A landscape with many valleys, sampled at points; each row gives a point and its height.
From any point a ball rolls to the lowest of the 2 points nearest to it. It stops when none of these is lower. Distance is the straight distance between rows; heights are no part of it.
Z992: [ 89  56 116 149 186 156 141  93 112  88  97 145 143 147 101 136 112 137
  84 126  95]  h=229
Z341: [114 223 124 143 100 110  81 118 142 144 155 132 142 104 121 103 130 150
 187 154 163]  h=330
Z841: [156  63 152 120 121 111 143 159 101 145 130 114 145 140 127 122 118  82
  77  88 129]  h=391
Z158: [108 127  81 123 148 159 161 114 127 107 107 139 123 136 139 169 141 158
 130 116 109]  h=357
Z142: [108 222 135 122  85 125 102 139 145 160 178 107 125  95 148 126 131 142
 182 135 139]  h=429
Z589: [155  73 188  95 106  85 128 158 121 171 126 108 142 131 122 111 127  65
 108  73 141]  h=347
Z719: [ 86  28 128 155 218 166 148  70 124  79 108 139 153 149  82 157 105 151
  82 126  79]  h=269
Z54: [101 206  92 131 102 144 145 114 141 153 132 142 106  96 147 136 146 183
 187 137 131]  h=502
Z667: [109 234 170 126  86 107  82 130 158 161 205  84 126  97 153 108 129 140
 195 146 150]  h=313
Z698: [105 133 106 127 113 135 149 142 129 143 120 130 107 127 156 130 140 127
 128 113 102]  h=320
Z873: [ 87 166  92 133 113 147 147 110 135 147 114 152 100 104 138 131 145 160
 173 120 116]  h=458
Z869: [142  77 109 130 149 145 167 118 136 102 107 130  97 145 120 180 132 164
 132 126  90]  h=373
Z724: [140  85 115 115 145 140 152 138 112 109 119 128 135 145 118 160 110 123
  95 105 116]  h=132
Z711: [116 147 137 117 131 116  84 121 110 123 114 137 168 135 125  83 141  83
 120 140 173]  h=297
Z557: [187  99 173  94 107 103 132 175 126 143 132 111 116 136 126 126 120 105
 116 115 142]  h=491
Z782: [109 151  85 116 114 155 155 119 127 134 117 140 109 110 138 169 137 163
 153 116 113]  h=412
Z404: [124 143 176  90  98  98  96 145 129 164 151  97 144 122 131 101 136  65
 148  90 153]  h=353
Z701: [ 96  57  80 149 188 186 166  73 114  87 120 131 150 142 108 198 119 169
 100 121  84]  h=270
Z754: [130 175 136 132 104 108  78 137 118 133 144 124 162 125 132  93 135  96
 134 145 165]  h=333
Z262: [102 180  95 146 108 127 101 134 118 143 131 143 150 117 140 102 134 128
 142 141 142]  h=546
Z946: [152 182 135 132 121 108 109 135 147 122 121 132 115 132 148  92 148 125
 146 165 157]  h=681
Z291: [151  21 137 123 182 142 164 117 112  99 132 118 146 153  90 172  84 125
  70  88 107]  h=243
Z228: [115 174 100 146 126 130 107 104 136 126 103 166 121 115 107 104 135 157
 172 151 146]  h=448
Z21: [140 175 148 118  90 111  96 132 143 145 140 130 100 103 111 120 115 134
 180 146 147]  h=179
Z644: [128 239 113 148 108 122 130 121 164 145 142 148 111 103 156 114 152 188
 183 176 151]  h=722
Z450: [139  92 121 134 110 129 135 158  93 141 136 120 146 129 128 127 111  97
  80 108 126]  h=424
Z892: [123  20 163 130 186 128 143 110 108 106 107 123 161 155 113 118 113  87
  44 104 117]  h=334
Z799: [168 206 167 109  92 105 104 166 150 141 173 109 115 113 160 121 134 130
 147 161 153]  h=611
Z246: [138 131 162  87 119 105 106 144 122 140 135 115 152 138 130 100 139  68
 123 100 162]  h=275
Z281: [102 204 179 115  89 102  71 120 152 163 192  82 127 108 136  96 129 112
 198 123 153]  h=136
Z528: [113 109 131 106 120 120 142 146 129 147 117 125 121 131 140 127 129  95
 121  87 109]  h=254
Z922: [111   8 154 135 212 147 151  99 113  90 126 118 168 157 104 137  97 109
  40 102 101]  h=315
Z478: [155 102 182  90  83  93 121 175 117 180 157  99 145 116 126 124 124  77
 121  75 138]  h=278
Z379: [148 122 114 110 138 128 132 139 120 105 115 133 132 146 123 141 119 123
 111 122 135]  h=235
Z986: [ 81  96  96 169 174 160 140  90 124  97  83 168 131 140 115 111 149 171
 119 147  97]  h=66
Z211: [161  14 122 147 191 161 164 105 114  87 152 108 152 161  95 180  86 141
  67 120 100]  h=274
Z159: [172 172 155 114 100 107 117 159 144 129 140 121 104 122 142 117 134 128
 145 158 147]  h=650
Z73: [ 89 150 130 118 102 121 114 126 132 165 128 131 111 104 121 116 122 107
 167 101 117]  h=467
Z913: [ 96  87 111 154 167 145 133 106 117  96  89 154 136 146 117 110 133 134
  96 141 105]  h=171
Z983: [171  81 156 105 127 110 149 158 132 127 113 121 105 145 127 137 120 114
 112 111 123]  h=451
Z245: [150 134  75 169 152 152 141 111 123  87 110 149 139 141 128 157 135 182
 111 171 122]  h=604
Z596: [108 201 118 130 119 120  94 109 141 134 125 149 133 119 118  91 135 141
 179 143 159]  h=397
Z501: [124 197 138 135  87 108  67 134 131 149 165 114 152 115 126 103 128 115
 166 148 163]  h=202
Z818: [186 131 162  91  95 112 140 183 134 142 149 109 103 122 147 142 123 131
 122 128 130]  h=481
Z811: [142 127 139  93 133 122 121 154 107 125 133 119 164 147 138 113 133  81
  93 103 156]  h=181
Z762: [117 164 188 114  83  94  67 127 142 165 173  90 132 108 118  94 126  84
 181 120 156]  h=310
Z502: [140 185 176 100  78 105  82 144 146 158 175 107 104  93 112 127 108 132
 192 139 146]  h=336
Z695: [103  95  73 130 166 177 162  96 114  93 112 133 145 140 126 187 132 171
 112 121  99]  h=306
Z53: [ 96   4 145 155 217 159 154  84 120  90 134 123 163 152  93 159  90 131
  57 117  76]  h=295
Z394: [160 124 133 118 102 123 158 166 135 134 129 118  90 129 157 144 133 135
 121 136 112]  h=434
Z339: [154  78 137 119 145 128 159 137 143 108 104 123  96 148 126 150 130 137
 123 121 101]  h=413
Z559: [106 108 107 140 126 137 122 136  88 128 124 136 165 128 125 114 116  98
  79 120 126]  h=457
Z411: [145 169  80 176 118 132 125 125 124 114 112 161 133 122 130 135 138 175
 126 178 141]  h=537
Z780: [153 171 100 131 121 138 151 136 145 111 123 138 104 124 156 163 148 178
 139 157 127]  h=658
Z57: [154 199 189  96  93  98  94 157 157 150 180  87 123 119 160 101 143 104
 158 145 162]  h=562
Z610: [139  59 130 151 166 133 135 124 108  97 111 130 145 160 125 114 126 107
  67 142 122]  h=631
Z376: [153 141  87 144 135 149 154 117 137  96 108 142 109 130 131 169 145 190
 138 163 118]  h=633
Z301: [146  33 160 122 153 112 146 137 103 130 114 122 151 143 113 120 108  76
  60  88 125]  h=360
Z499: [ 95 117 121 134 154 131 130  99 142 115  79 160 104 138 111 102 139 135
 149 124 116]  h=276
Z934: [151 191 120 111 105 131 145 156 148 132 142 126 103 116 168 146 142 156
 144 150 130]  h=684
Z593: [114 247 133 151  89 120 112 121 158 168 175 126 110  86 149 112 138 179
 194 170 144]  h=737
Z86: [143 217 124 132 113 118 116 133 157 131 136 138 111 115 150 110 144 155
 166 167 149]  h=705
Z163: [ 87 183 112 142 107 131 126 108 143 159 121 150  97 101 130  95 140 149
 186 125 125]  h=498
Z68: [140 141 117 123 146 127 102 129 106 100 113 140 165 143 125 104 129 108
  99 140 161]  h=189
Z939: [146 101  74 144 141 176 170  99 115  97 124 118 123 130 133 217 138 189
 122 142 102]  h=372
Z137: [135  74 161 129 119  98 124 133 122 144 100 130 121 131 120 102 128  74
 112 111 136]  h=659
Z736: [146  60 154 137 142 109 127 127 115 122 101 129 132 149 123  99 130  86
  83 131 132]  h=644
Z441: [160  40 106 146 162 156 173 121 119  97 139 109 130 151 113 189 106 152
  87 124  91]  h=307
Z336: [ 82 129  93 148 163 153 143  91 136 108  82 169 115 134 119 108 155 170
 148 130 114]  h=190
Z565: [112 147 145 106  97 110 101 140 127 159 142 115 132 114 120 113 122  86
 152 101 138]  h=419
Z635: [146 143 123 121 122 125 128 135 135 116 112 140 103 129 121 128 127 137
 144 141 134]  h=344
Z284: [ 97 100 117 115 152 133 143 125 125 123  97 139 126 137 130 126 129 112
 114  98 107]  h=312
Z870: [154  61  96 146 154 162 174 107 125  98 126 114 114 144 120 208 124 174
 113 136  87]  h=337
Z999: [129 147 126 126  95 124 145 151 143 154 131 122  89 112 153 127 137 130
 149 130 110]  h=381
Z230: [121  47 115 133 166 148 157 115 108 104 119 129 143 141 102 168  97 128
  81  94  98]  h=204
Z836: [ 83 184 139 130  95 116 104 117 146 173 147 124 108  99 126  95 131 122
 190 117 132]  h=508
Z121: [142 115  98 160 139 138 132 141 104 103 123 133 152 146 142 123 130 123
  70 154 130]  h=598
Z46: [108  47  94 144 178 175 162  95 103  95 133 123 156 140 104 189  95 152
  72 112  92]  h=241
Z829: [105 138 108 143 112 128 111 139 110 139 127 135 146 126 142 103 135 100
 113 128 132]  h=497
Z443: [135 173 167  98 103 105 112 151 150 157 154 104 112 124 154  98 140  98
 159 126 144]  h=500
Z192: [118 181 145 110 100 117 133 142 155 159 146 114  91 113 163 109 140 123
 164 129 127]  h=442
Z728: [122 120 141 130 131 111 113 112 135 132  89 153 102 130 107  93 133 112
 151 133 137]  h=341
Z324: [131 104 156  92 103 102 139 161 127 170 132 112 125 119 130 132 119  88
 126  68 115]  h=172
Z29: [145 132  88 168 130 137 131 130 113 106 115 145 133 135 129 130 130 149
 101 168 129]  h=573
Z140: [134 195  88 157 110 132 122 117 140 128 115 162 117 108 124 128 139 185
 164 171 149]  h=494
Z570: [133  84 186 111 112  80 105 124 133 163 107 125 121 123 113  97 131  57
 139 100 142]  h=675
Z985: [139  85 102 168 168 146 136 121 109  83 117 136 151 157 129 126 126 138
  70 162 116]  h=617
Z19: [143 107 126 114 157 133 117 136  98 100 120 130 174 152 122 111 125  93
  71 121 157]  h=43
Z847: [130 152 132 127 109 113 104 122 138 139 112 141 105 118 112 107 126 124
 165 136 142]  h=298
Z347: [101 211 111 104  99 138 128 131 140 152 154 125 119 100 146 141 133 155
 184 125 137]  h=495

Where does a ball stop that starts at each point below?
Z557 -> Z230
Z836 -> Z19
Z829 -> Z986
Z644 -> Z324

Call two points neighbours if one is among the 2 nearest of the other. Go from one point of each pair to the other, from neighbour to neighbour, staying as low as possible. Name the highest point that can't be avoided.
Z847 / Z724 -> Z635
Z281 / Z19 -> Z404
Z21 / Z986 -> Z728
Z501 / Z19 -> Z754
Z324 / Z724 -> Z284
